Points on a hilly landscape, in no order, each with its height.
A ball rolls from a point to the lowest of its 4 nearest points, and stops where none of them is lower. Distance is the straight distance between rows; heights are no part of it.
J657: .07  -.19  -.40  .11  -.03  .10  .06  -.04  .11  -.16  .16  -.05  -.05  -.44  -.27  .58  .11  .00  .10  .04  .03  height 292
J793: .14  -.23  -.26  .13  .12  .08  .05  .07  .15  -.16  .10  -.04  -.06  -.40  -.26  .51  .03  .04  .15  .12  -.01  height 179
J228: .25  -.20  -.28  .33  .21  .19  -.11  -.12  .34  -.15  -.05  -.04  .11  -.39  -.03  .32  -.09  .07  .27  .06  -.29  height 565
J145: -.25  -.02  .20  -.10  -.15  -.21  -.01  -.03  -.04  .06  -.08  -.33  .09  -.02  .33  -.32  .10  .01  -.06  -.31  .17  height 213
J848: -.16  .09  .11  -.09  -.08  -.21  .19  -.03  -.07  -.04  -.05  -.28  -.11  .00  .09  -.26  .04  .01  .18  -.09  .09  height 177
J439: .12  .15  .15  -.13  .15  -.11  -.25  -.06  -.12  .26  -.04  .37  .01  .13  -.07  .17  -.22  -.06  .03  -.01  .00  height 638
J784: -.14  .35  .25  -.21  -.03  -.17  -.11  .04  -.04  .35  .00  .36  .00  .35  .15  -.01  -.06  .02  -.16  -.12  .02  height 69
J553: .21  -.21  -.13  .15  .23  .26  -.15  .01  .20  -.04  .08  .07  .10  -.27  -.01  .17  -.01  .00  -.01  .14  -.13  height 243
J45: .42  -.03  -.11  .24  .07  .32  -.24  .01  .17  .07  -.05  .37  .15  .06  -.01  .16  -.10  -.03  .02  .08  -.07  height 282
J655: -.03  .24  .19  -.16  .16  -.12  -.12  .03  -.09  .32  .00  .31  -.05  .12  -.02  .06  -.14  .07  .00  -.06  .04  height 609
J431: -.15  .10  .17  -.14  -.14  -.12  .00  -.04  -.07  .08  -.14  -.01  .07  .21  .34  -.46  -.01  -.07  -.11  -.25  .03  height 147
J518: -.33  -.06  .07  -.17  -.36  -.26  .12  .00  -.08  .02  -.11  -.34  -.07  -.17  .20  -.11  .22  .05  .09  -.28  .28  height 182
J714: .29  -.11  -.09  .08  .17  .29  -.17  .05  .11  -.11  .13  .05  .14  -.15  -.03  .12  .00  .01  -.12  .24  -.15  height 68
J995: -.04  -.23  -.19  -.12  -.06  .17  .39  .20  -.12  -.11  .04  .06  -.22  -.28  -.30  .38  -.04  -.03  -.06  .06  .13  height 423
J208: .31  -.19  -.06  .08  .23  .32  -.24  -.05  .15  -.03  .01  .20  .09  -.16  -.01  .13  -.02  .01  -.03  .08  -.08  height 358
J931: .35  -.15  -.14  .19  .18  .36  -.21  -.08  .20  .06  -.08  .36  .14  -.14  .08  .21  -.11  .03  .03  .03  -.11  height 497
J184: -.14  -.01  .19  -.19  -.27  -.16  -.09  .01  -.07  -.03  -.12  -.22  .13  .18  .37  -.45  .11  -.04  -.09  -.29  .07  height 211
J672: .06  -.11  -.06  .02  .05  .21  .03  .21  .07  -.17  .21  -.10  -.03  -.29  -.22  .31  .13  .09  -.11  .19  -.04  height 300
J438: -.25  .04  .03  -.05  -.19  -.22  .27  .00  -.09  -.01  -.08  -.35  -.10  -.02  .06  -.15  .08  -.01  .10  -.14  .09  height 299
J860: .03  -.12  -.03  .01  .09  .19  .06  .08  .10  -.09  .17  -.15  .03  -.13  -.12  .13  .14  .11  -.12  .23  -.06  height 62
J468: .26  -.16  -.20  .22  .32  .34  -.11  -.11  .30  -.08  -.13  .26  .19  -.33  .01  .27  -.12  .01  .29  -.07  -.28  height 188
J622: -.16  .31  .23  -.14  -.05  -.14  -.12  .00  -.06  .35  -.02  .31  .09  .45  .20  -.08  .09  .05  -.17  -.13  .04  height 28
J727: .06  .19  .15  -.09  .20  -.12  -.08  .01  -.17  .15  -.04  .11  -.08  .14  -.02  -.15  -.23  -.05  .01  -.01  .00  height 440
J740: -.23  -.03  .10  -.14  -.30  -.23  -.13  -.08  .00  -.01  -.16  -.20  .12  .06  .49  -.46  .14  -.13  -.08  -.26  .17  height 17
J206: -.12  .14  .15  -.12  .12  -.14  .05  .08  -.16  .13  -.06  -.09  .00  .09  .05  -.33  -.19  -.03  .03  -.10  -.01  height 297
J327: -.17  .03  -.01  .07  -.28  -.11  .25  -.06  -.05  -.10  .05  -.24  -.16  .13  -.12  -.06  .19  .10  .06  .01  .13  height 395
J635: .09  -.11  -.32  .20  .09  .09  .02  -.02  .27  -.24  .08  -.03  -.06  -.39  -.16  .52  .07  .05  .20  .11  -.08  height 246
J338: .37  -.08  -.14  .12  .11  .34  -.22  -.03  .23  -.05  -.01  .21  .17  -.10  .04  .06  -.04  .00  -.04  .13  -.12  height 222
J647: -.15  .13  .18  -.18  .09  -.05  .01  .05  -.15  .26  -.02  .12  .11  .26  .20  -.34  -.08  -.04  -.12  -.22  .00  height 132
J187: .30  .12  .01  .05  .12  -.02  -.25  -.04  -.09  .11  .07  .32  -.07  .10  -.15  .09  -.22  -.07  .06  .09  -.02  height 317
J485: -.13  .07  .11  -.07  -.26  -.15  -.17  -.09  -.05  .07  -.17  -.06  .08  .28  .42  -.52  .07  -.15  -.12  -.31  .10  height 230
J470: .28  -.12  -.24  .18  .28  .38  -.03  -.12  .35  .08  -.15  .35  .11  -.29  .06  .24  -.14  .04  .45  -.13  -.27  height 75
J198: -.13  .17  .21  -.13  -.06  -.03  -.06  -.07  -.13  .24  -.08  .13  .04  .32  .18  -.35  .00  -.02  -.18  -.24  -.04  height 112
J681: .00  .17  .10  -.08  .23  -.13  .00  .04  -.16  .03  -.09  .05  -.06  .14  -.07  -.17  -.18  -.04  .03  -.01  -.04  height 478
J922: -.16  -.05  -.05  -.01  -.13  .09  .33  .05  .00  -.08  .13  -.12  -.13  .07  -.23  .03  .20  .11  -.14  .13  .13  height 183
J54: .34  -.06  -.09  .15  .13  .26  -.27  -.02  .13  -.03  .02  .27  .13  .06  -.03  .08  -.09  -.03  -.06  .18  -.11  height 104
J376: .06  -.13  -.06  .04  -.01  .15  -.05  .13  .05  -.16  .19  -.09  -.01  -.06  -.16  .12  .09  .03  -.13  .27  -.01  height 105
J452: -.23  -.02  .12  -.13  -.12  -.16  .11  .02  -.04  .01  -.10  -.33  .01  -.07  .25  -.34  .04  .04  .10  -.24  .09  height 127
J11: .07  -.24  -.34  .14  -.01  .06  .21  .03  .06  -.12  .03  .07  -.15  -.34  -.30  .55  .01  -.04  .04  .12  .07  height 164
J341: .33  -.05  -.15  .16  .16  .39  -.21  -.04  .21  .14  -.09  .46  .13  -.11  .13  .21  -.07  -.01  .04  .02  -.12  height 434
J239: -.36  .03  .10  -.06  -.22  -.23  .10  -.05  -.08  -.01  -.08  -.33  -.12  -.06  .03  -.10  .13  .09  .16  -.08  .16  height 250
J381: -.34  -.10  .20  -.19  -.38  -.24  -.04  -.05  .02  -.06  -.10  -.34  .02  -.16  .46  -.19  .31  .01  -.08  -.32  .26  height 293
J18: -.30  -.05  .05  .00  -.37  -.28  .21  -.02  -.13  -.09  -.07  -.30  -.17  .03  .03  -.05  .20  .11  .15  -.14  .25  height 237
J200: -.08  -.05  .00  .03  -.12  .12  .18  .06  -.02  -.13  .16  -.16  -.06  .07  -.15  .04  .16  .10  -.14  .27  .02  height 176
J279: .02  -.15  -.28  -.01  .02  .09  .31  .09  -.02  -.11  .07  .08  -.22  -.31  -.29  .47  .03  -.09  .00  .13  .04  height 103
J199: -.35  -.05  .09  -.15  -.33  -.30  .05  -.01  -.11  -.05  -.15  -.29  -.03  -.19  .34  -.15  .24  .07  .05  -.30  .30  height 194
J274: -.25  -.12  .03  .04  -.32  .05  .37  .03  -.07  -.05  .05  -.16  -.13  .06  -.15  .01  .13  .07  -.04  .06  .17  height 21
J233: -.21  .01  .21  -.14  -.02  -.17  .04  .01  -.05  .08  -.11  -.25  -.02  .04  .24  -.42  .00  -.09  .10  -.21  .04  height 79
J409: -.14  .09  .18  -.15  .00  -.11  .07  .01  -.13  .14  -.08  -.01  .04  .15  .24  -.41  -.09  -.06  -.05  -.23  -.02  height 128
J197: .02  .20  .20  -.19  .18  -.15  -.16  .07  -.10  .22  -.03  .32  -.04  .16  -.03  .04  -.19  -.06  -.01  .00  -.02  height 548
J386: -.21  .11  .20  -.15  -.13  -.12  -.03  -.03  -.04  .16  -.13  -.09  .12  .21  .37  -.46  .04  -.06  -.10  -.23  .04  height 156
J630: .15  -.18  -.17  .09  .17  .15  -.04  .07  .16  -.17  .13  -.09  -.02  -.41  -.19  .40  .04  .07  .01  .11  -.07  height 97
J889: -.15  .16  .24  -.14  -.17  -.11  -.03  -.04  -.06  .22  -.08  .17  .11  .39  .27  -.34  -.01  -.09  -.09  -.22  .02  height 94
J724: .16  -.10  -.11  .03  .11  .20  -.04  .06  .16  -.10  .17  -.08  .05  -.22  -.10  .26  .06  .02  -.15  .18  -.07  height 56
J591: .26  -.19  -.23  .30  .30  .26  -.09  -.10  .37  -.12  -.05  .03  .14  -.38  .00  .30  -.16  -.01  .32  -.01  -.27  height 550
J309: -.24  -.01  .17  -.19  -.12  -.15  .05  .01  -.08  .04  -.12  -.30  .00  .00  .32  -.29  .10  -.01  .01  -.27  .16  height 172
J530: .16  .07  .00  .09  .12  -.01  -.11  -.08  -.07  -.12  .11  .00  .00  .17  -.22  .01  -.11  -.02  .02  .20  -.08  height 441
J764: .05  -.16  -.27  .07  .00  .04  .18  .06  .03  -.16  .16  -.03  -.06  -.35  -.24  .50  .06  .06  .02  .14  -.01  height 174
J458: .04  -.23  -.28  .06  .06  .06  .24  .07  -.03  -.10  .01  .05  -.20  -.32  -.31  .50  -.02  -.05  .00  .15  .06  height 43
J363: -.10  -.13  -.10  -.10  -.05  .21  .37  .22  -.16  -.08  .08  -.03  -.18  -.14  -.24  .30  .12  .08  -.15  .13  .12  height 487
J455: .00  -.15  -.02  -.02  .02  .18  .13  .17  .04  -.12  .19  -.13  -.02  -.13  -.16  .19  .10  .11  -.24  .22  .00  height 109
J893: -.22  .02  .17  -.08  -.04  -.18  .10  -.06  -.05  .01  -.07  -.32  .00  -.02  .13  -.28  .03  .01  .14  -.20  .07  height 57
J551: -.14  .07  .18  -.07  .06  -.14  .09  -.03  -.11  .01  -.08  -.24  -.04  .06  .07  -.26  -.07  .03  .05  -.13  .01  height 184
J669: .21  .11  .01  .04  .14  -.11  -.16  -.05  -.10  .05  -.05  .17  -.05  .17  -.13  -.08  -.25  -.09  .01  .14  -.02  height 328
J459: -.24  .34  .14  -.03  -.27  -.32  -.03  -.10  -.10  .29  -.09  .22  -.05  .56  .32  -.21  .05  -.05  .01  -.24  -.02  height 12
J706: -.15  -.13  -.09  -.09  -.07  .17  .38  .17  -.06  -.04  .08  .01  -.14  -.10  -.17  .24  .15  .06  -.17  .11  .17  height 424
J94: .22  .10  -.05  .03  .11  -.04  -.20  -.10  -.09  .02  .00  .23  -.03  .18  -.18  .03  -.20  -.06  .02  .17  -.08  height 322
J856: -.19  .04  .15  -.13  -.20  -.16  -.08  -.02  -.11  .10  -.11  -.03  .11  .22  .38  -.53  .06  -.05  -.06  -.28  .03  height 159
J869: -.24  .12  .09  .00  -.07  -.18  .16  .00  -.07  -.04  .01  -.35  -.09  .02  -.06  -.19  -.02  .00  .12  -.02  .00  height 338
J659: .19  -.11  -.05  .03  .10  .24  -.05  .06  .10  -.13  .15  -.06  .11  -.12  -.13  .14  .09  .10  -.14  .25  -.11  height 23
J970: -.11  .16  .14  -.08  -.20  -.15  -.10  -.07  -.13  .15  -.15  .12  .09  .40  .35  -.46  .03  -.10  -.11  -.26  .03  height 119
J766: -.06  .17  .21  -.22  .07  -.07  -.02  .08  -.19  .26  -.06  .23  .04  .24  .08  -.22  -.10  .04  -.11  -.16  -.01  height 49
J830: -.05  .18  .12  -.01  .13  -.18  .04  .03  -.13  .00  -.03  -.09  -.09  .09  -.06  -.20  -.17  -.10  .10  -.02  -.05  height 628
J527: -.20  .29  .18  -.13  -.11  -.19  -.05  -.03  -.08  .28  -.01  .30  .04  .45  .27  -.22  .03  -.04  -.10  -.19  .05  height 52
J760: .11  .02  .02  .07  .08  .00  -.02  -.03  -.05  -.15  .10  -.10  .01  .12  -.13  -.09  -.07  .01  -.05  .26  -.11  height 518
J827: .33  -.22  -.17  .24  .25  .35  -.21  -.08  .29  -.04  -.07  .23  .10  -.32  .09  .22  -.17  .03  .17  -.08  -.25  height 262
J837: -.26  .41  .17  -.09  -.28  -.33  -.10  -.09  -.04  .29  -.01  .23  .01  .52  .26  -.08  .09  -.01  -.06  -.15  .06  height 411
J300: -.31  -.04  .25  -.15  -.27  -.13  -.04  -.04  -.01  -.02  -.10  -.35  -.02  -.04  .42  -.27  .20  -.02  -.06  -.30  .18  height 232
J696: .36  .13  .00  .06  .07  -.09  -.28  -.10  .00  .12  -.05  .41  -.02  .12  -.18  .17  -.16  -.01  .02  .06  -.02  height 295
J676: .19  -.14  -.07  .08  .12  .15  -.11  -.02  .06  -.16  .14  .01  .11  -.06  -.10  .03  -.02  .05  -.16  .26  -.15  height 53
J422: -.12  .03  .05  .06  -.04  -.11  .18  -.06  -.06  -.11  .04  -.33  -.08  .13  -.10  -.13  .08  .01  .18  .10  .03  height 390
J166: -.01  .13  .06  -.02  .02  -.13  .06  .01  -.13  -.10  .06  -.21  -.12  .12  -.14  -.21  -.05  -.03  .11  .07  -.01  height 682
J44: -.14  -.15  -.06  -.07  -.11  .22  .33  .15  -.06  -.06  .18  -.04  -.11  -.10  -.20  .22  .11  .08  -.19  .10  .06  height 368
J140: .25  .19  .02  .06  .19  -.09  -.16  -.07  -.16  .02  -.01  .16  -.06  .16  -.16  .00  -.24  -.05  .05  .13  -.04  height 340
J142: .33  -.08  -.14  .24  .34  .39  -.10  -.10  .38  .16  -.15  .41  .11  -.20  .06  .27  -.11  -.01  .22  -.12  -.26  height 460
J678: .28  -.16  -.20  .24  .31  .22  -.11  .01  .30  -.13  .02  -.02  .10  -.37  -.10  .33  -.10  .12  .19  .04  -.21  height 510
J908: -.16  .20  .22  -.20  -.01  -.11  -.03  .04  -.15  .32  -.07  .28  .08  .40  .17  -.22  .01  -.05  -.17  -.15  -.05  height 51
J476: .00  .12  .20  -.14  .21  -.14  -.05  .00  -.16  .21  -.12  .05  -.04  .15  -.01  -.17  -.21  -.05  .02  -.09  .01  height 540
J574: -.31  .02  .11  -.10  -.21  -.19  .08  -.02  -.05  .04  -.03  -.32  -.08  -.16  .19  -.21  .15  .08  .07  -.26  .18  height 168
J492: .04  .04  .04  .09  -.06  .01  .12  .06  -.03  -.15  .10  -.12  -.02  .12  -.12  -.03  .04  .05  -.04  .30  -.05  height 301
J994: .12  -.20  -.46  .20  -.08  .09  .14  .03  .18  -.21  .05  .11  -.08  -.33  -.33  .66  .09  -.09  .11  .13  .00  height 413
J929: .27  .09  -.04  .07  .09  -.04  -.10  -.08  -.10  -.08  .04  .08  .03  .16  -.20  -.12  -.13  -.04  -.03  .20  -.07  height 357
J407: .00  .03  .04  .04  -.03  .09  .10  .05  .07  -.17  .19  -.15  -.03  .08  -.19  .00  .10  .08  -.10  .20  .00  height 203
J589: .12  .16  .09  -.15  .23  -.18  -.12  -.01  -.18  .15  -.07  .26  .01  .12  -.09  .00  -.26  -.02  -.02  -.03  -.02  height 432
J270: .26  .12  -.03  .14  .07  .07  -.26  -.13  .00  .01  -.07  .33  .06  .15  -.13  .10  -.10  -.03  .00  .18  -.08  height 247
J685: -.08  .15  .22  -.19  .11  -.10  .01  .05  -.10  .12  -.07  -.07  .03  .12  .15  -.34  -.11  -.07  -.03  -.22  -.02  height 171
J499: -.09  .27  .27  -.18  .05  -.07  -.08  .03  -.10  .33  .04  .37  -.01  .29  .10  -.09  -.05  .08  -.18  -.07  -.04  height 140
J448: .26  -.14  -.24  .28  .25  .21  -.16  -.02  .29  -.13  .08  -.08  .08  -.34  -.06  .34  -.12  .07  .20  .03  -.19  height 547
J552: .12  -.25  -.41  .09  -.08  .12  .27  .08  -.04  -.23  .07  .14  -.22  -.31  -.37  .53  .01  -.24  .00  .17  .06  height 676
J716: -.01  .14  .14  .00  .10  -.15  .09  -.02  -.15  -.08  .03  -.20  -.07  .08  -.07  -.20  -.12  -.01  .16  .03  -.12  height 514
J76: -.31  -.01  .12  -.09  -.25  -.23  .13  -.03  -.13  .03  -.08  -.35  -.08  -.11  .14  -.14  .21  .05  .09  -.25  .15  height 181
J746: .06  .19  .01  -.04  .14  -.15  -.04  -.03  -.12  -.09  .02  -.01  -.06  .15  -.15  -.12  -.19  -.11  .05  .08  -.04  height 729
J212: .00  .16  .21  -.25  .24  -.17  -.05  .04  -.13  .25  -.03  .11  .02  .12  .02  -.14  -.21  -.08  -.02  -.09  .00  height 580
J504: -.16  .28  .16  -.06  -.21  -.20  -.09  -.03  -.08  .25  -.04  .30  .04  .48  .27  -.21  .00  -.03  -.10  -.24  .05  height 99
J919: -.19  .04  .26  -.15  -.11  -.11  -.02  .01  -.03  .05  -.12  -.24  .03  .10  .32  -.42  -.01  -.03  .03  -.23  .07  height 131
J132: .27  .03  .01  .12  .14  .03  -.21  -.10  -.04  -.02  .00  .16  .06  .15  -.12  .01  -.19  -.03  -.01  .20  .00  height 296
J847: -.31  -.08  .02  -.01  -.33  -.28  .24  -.06  -.09  -.03  -.07  -.32  -.15  -.05  .11  -.06  .19  .03  .15  -.21  .28  height 195
J867: -.17  .02  .01  .05  -.22  -.04  .20  -.02  -.07  -.06  .09  -.21  -.13  .13  -.14  -.01  .12  .10  .04  .13  .07  height 225
J358: -.26  -.01  .14  -.14  -.30  -.13  -.05  -.06  -.02  -.07  -.07  -.26  .08  -.04  .40  -.41  .20  -.12  -.07  -.27  .18  height 212
J941: -.01  -.19  -.19  .01  .09  .06  .25  .11  -.01  -.09  .07  -.03  -.14  -.29  -.24  .50  .04  .02  -.01  .11  .05  height 111
J646: .37  -.08  -.08  .15  .05  .23  -.26  -.05  .04  -.04  -.01  .23  .09  .00  -.06  .07  -.08  -.05  -.08  .16  -.10  height 81
J698: -.08  -.14  -.14  -.02  .06  .13  .25  .13  .08  -.07  .12  -.09  -.09  -.23  -.15  .26  .15  .06  -.18  .18  .07  height 197
J421: .38  -.04  -.11  .17  .02  .22  -.32  -.03  .11  .04  -.02  .32  .11  .05  -.10  .10  -.07  -.01  -.02  .14  -.08  height 169
J522: .08  .12  .05  -.08  .21  -.13  -.09  -.07  -.17  .11  -.05  .11  -.06  .13  -.11  -.13  -.26  -.09  .08  .06  -.01  height 372
J47: .09  -.30  -.50  .15  -.10  .14  .23  -.01  .09  -.26  .04  .19  -.08  -.27  -.34  .60  .11  -.19  .04  .18  .06  height 584
J951: .25  -.20  -.33  .26  .16  .14  -.06  -.07  .32  -.25  -.04  -.07  .09  -.35  -.12  .42  -.03  .00  .25  .01  -.24  height 632
J53: .24  -.15  -.20  .19  .34  .28  -.14  -.07  .35  -.07  -.01  .06  .19  -.36  .00  .26  -.11  .08  .12  .11  -.19  height 419
J498: .21  -.18  -.13  .12  .23  .17  -.06  .02  .18  -.12  .17  -.09  .05  -.38  -.13  .30  .03  .11  -.02  .18  -.09  height 135
J768: .16  -.18  -.39  .21  -.05  .07  .10  -.05  .17  -.23  .07  .01  .02  -.34  -.25  .60  .13  -.07  .17  .13  -.09  height 280
J170: .18  .09  -.05  -.07  .19  -.08  -.14  -.07  -.17  .17  -.02  .25  -.01  .12  -.18  .04  -.30  -.03  .12  .07  -.02  height 361
J946: -.02  -.12  -.12  -.05  .09  .13  .13  .15  .05  -.10  .19  -.10  -.06  -.28  -.18  .34  .09  .15  -.11  .20  -.04  height 265
J26: -.20  .02  -.06  .13  -.23  -.01  .33  .07  .01  -.10  .09  -.15  -.08  .13  -.17  -.02  .22  .11  -.03  .16  .09  height 162
J930: -.11  -.15  -.22  -.09  -.01  .19  .35  .15  -.09  -.10  .06  .05  -.12  -.28  -.26  .35  .02  .02  -.09  .14  .11  height 276
J384: -.05  -.10  -.03  .02  -.09  .14  .25  .08  .00  -.07  .10  -.15  -.06  .04  -.14  .14  .21  .15  -.12  .25  .03  height 178
J519: -.35  -.07  .08  -.17  -.44  -.23  -.12  -.05  -.04  -.02  -.09  -.31  .04  -.13  .46  -.29  .30  -.06  -.13  -.21  .30  height 435
J275: .14  .15  .06  -.06  .12  -.11  -.21  .03  -.07  .23  .01  .37  -.06  .12  -.08  .21  -.28  -.02  .02  .02  .07  height 649
J800: .04  .07  .00  .08  .10  -.11  .05  .01  -.05  -.15  .10  -.19  -.07  .13  -.14  -.10  -.09  -.01  .12  .17  -.05  height 898
J991: -.18  .30  .19  -.13  -.07  -.11  -.02  -.01  -.11  .31  -.14  .29  .09  .38  .24  -.32  -.01  -.04  -.15  -.21  .04  height 74
J799: -.27  -.02  .05  .07  -.26  -.21  .27  -.09  -.12  -.07  -.02  -.28  -.15  .08  -.06  -.06  .18  .05  .16  -.10  .14  height 555
J773: .35  -.06  -.04  .15  .10  .20  -.24  -.11  .12  .00  -.03  .26  .10  .06  -.11  -.03  -.13  -.03  -.13  .17  -.14  height 18
J227: .37  -.16  -.04  .16  .22  .34  -.19  -.02  .24  -.02  -.03  .21  .21  -.24  .00  .19  -.03  .05  .01  .07  -.18  height 416
J489: -.18  .12  .16  -.13  -.14  -.07  -.09  -.08  -.04  .10  -.14  .03  .11  .32  .36  -.55  .07  -.12  -.08  -.30  .02  height 143
J667: -.28  .00  .10  -.04  -.18  -.30  .19  .03  -.07  .00  -.09  -.38  -.05  -.11  .11  -.16  .12  .05  .17  -.16  .22  height 198
J122: -.12  .02  -.02  .05  -.15  -.03  .21  -.03  -.09  -.14  .08  -.23  -.11  .16  -.14  -.03  .11  .03  -.01  .11  .02  height 275
J707: .02  .12  .10  .02  .21  -.15  .00  .09  -.15  -.05  -.01  -.07  -.07  .10  -.13  -.21  -.23  -.01  .06  .02  -.02  height 637
J632: -.04  .19  .18  -.27  .12  -.10  -.17  .10  -.06  .40  .04  .37  .01  .20  .04  .11  -.15  .10  -.09  -.06  .06  height 700
J9: .29  -.10  -.08  .09  .13  .18  -.16  .03  .16  -.16  .08  .12  .09  -.02  -.10  .04  -.02  .01  -.15  .27  -.13  height 73
J191: -.20  .24  .14  .00  -.29  -.27  -.12  -.05  -.10  .27  -.17  .20  .06  .47  .32  -.22  .02  -.08  -.04  -.30  .08  height 329
J148: -.06  .12  .17  -.21  .10  -.17  .04  .08  -.20  .15  -.07  .08  .05  .10  .00  -.21  -.19  -.01  .05  -.10  -.03  height 470
J709: -.18  .22  .10  .05  -.31  -.23  -.13  -.08  -.13  .14  -.13  .12  .05  .39  .42  -.40  .07  -.19  -.06  -.35  .04  height 193
J424: -.14  .05  .13  .00  .06  -.17  .13  .02  -.11  -.04  .00  -.26  -.12  .08  -.03  -.24  -.12  .01  .16  .00  .02  height 339
J383: -.30  -.08  -.01  .09  -.34  -.03  .30  .04  -.10  -.11  .01  -.22  -.16  .16  -.11  -.05  .18  .07  .06  .04  .18  height 384
J333: .09  .11  .02  .01  .10  -.13  -.10  .01  -.09  -.06  .03  .00  -.05  .20  -.12  -.11  -.15  -.08  .10  .21  -.08  height 604
J974: -.16  .19  .20  -.19  -.03  -.10  .00  .01  -.15  .21  -.16  .16  .09  .23  .28  -.42  -.04  -.10  -.04  -.24  .02  height 110
J151: .15  -.17  -.08  .07  .16  .26  -.17  .09  .22  -.10  .08  -.04  .13  -.25  -.12  .16  .01  .02  -.11  .17  -.11  height 108
J369: -.25  -.08  .14  -.12  -.34  -.17  -.14  -.07  -.01  -.05  -.18  -.33  .11  -.04  .36  -.39  .27  -.07  -.06  -.24  .22  height 248
J138: .16  -.01  -.04  .08  .09  .09  -.15  .00  .02  -.18  .04  .03  .11  .10  -.13  -.03  -.03  -.05  -.10  .33  -.15  height 102
J59: .11  -.01  .01  .07  -.01  .11  .01  .03  .00  -.16  .23  -.13  -.10  .05  -.20  -.06  .03  .04  -.12  .26  -.04  height 298
J63: .31  -.18  -.19  .20  .30  .34  -.17  -.01  .25  .00  -.08  .09  .17  -.35  .01  .25  -.07  .04  .15  -.01  -.23  height 291
J377: .05  -.15  -.23  .09  .08  .12  .01  .07  .10  -.14  .14  -.10  -.08  -.37  -.15  .49  .04  .06  .01  .10  -.05  height 107
J629: -.25  -.01  .13  -.15  -.37  -.21  -.20  -.07  .02  -.10  -.17  -.40  .14  .01  .45  -.31  .20  -.12  -.23  -.24  .26  height 400
J100: -.18  -.08  .02  .05  -.29  -.03  .29  .07  -.10  -.12  .14  -.16  -.16  .10  -.10  .03  .28  .10  -.04  .14  .08  height 113
J986: .32  .00  -.09  .17  .08  .13  -.30  -.08  .10  .05  -.01  .34  .08  .15  -.14  .11  -.16  .02  .03  .15  -.07  height 157
J397: -.07  .00  .00  .01  -.10  .02  .14  .01  -.02  -.14  .09  -.20  -.08  .07  -.15  -.04  .10  .02  .03  .22  -.02  height 333
J318: -.07  .21  .23  -.23  .14  -.10  -.06  .00  -.13  .39  -.04  .31  .01  .21  .06  -.07  -.11  .02  -.15  -.09  -.02  height 36
J427: -.13  .09  .10  -.11  .08  -.12  .09  .00  -.13  -.01  -.05  -.20  .00  .08  .05  -.24  -.08  -.03  .04  -.05  .03  height 285
J70: -.17  .05  .10  -.09  -.25  -.16  -.14  -.07  -.02  -.02  -.15  -.16  .05  .16  .41  -.56  .09  -.13  -.04  -.33  .09  height 279
J573: .18  -.11  -.29  .14  .20  .14  .01  .00  .20  -.11  .11  -.12  .02  -.37  -.15  .42  .03  .12  .08  .05  -.16  height 9
J782: -.14  -.14  -.07  -.07  -.01  .20  .29  .18  -.03  -.05  .16  -.03  -.06  -.15  -.19  .18  .18  .06  -.12  .15  .08  height 281
J365: -.02  -.09  .00  .00  -.03  .15  .14  .06  -.03  -.12  .22  -.13  -.06  -.03  -.18  .04  .14  .11  -.14  .14  .02  height 153
J615: .30  -.17  -.16  .12  .31  .39  -.14  -.08  .32  .05  -.14  .30  .21  -.28  .00  .16  -.16  .04  .13  .00  -.19  height 348
J664: .17  -.21  -.39  .21  .10  .12  -.04  -.07  .23  -.21  .14  -.06  .04  -.43  -.22  .51  .06  .05  .13  .09  -.16  height 146
J114: .16  .00  .01  .05  .06  .14  -.06  -.07  .04  -.17  .12  -.04  .04  .11  -.14  -.09  -.01  .00  -.10  .31  -.14  height 180

Two balls start at each pair of points below. Name the first point that both come to, or write never.
J200 / J44 => J455
J727 / J140 => J986
J94 / J275 => J986

Where does a ball stop that starts at each point below?
J170 => J773
J422 => J274
J799 => J893
J18 => J893
J239 => J893
J800 => J893
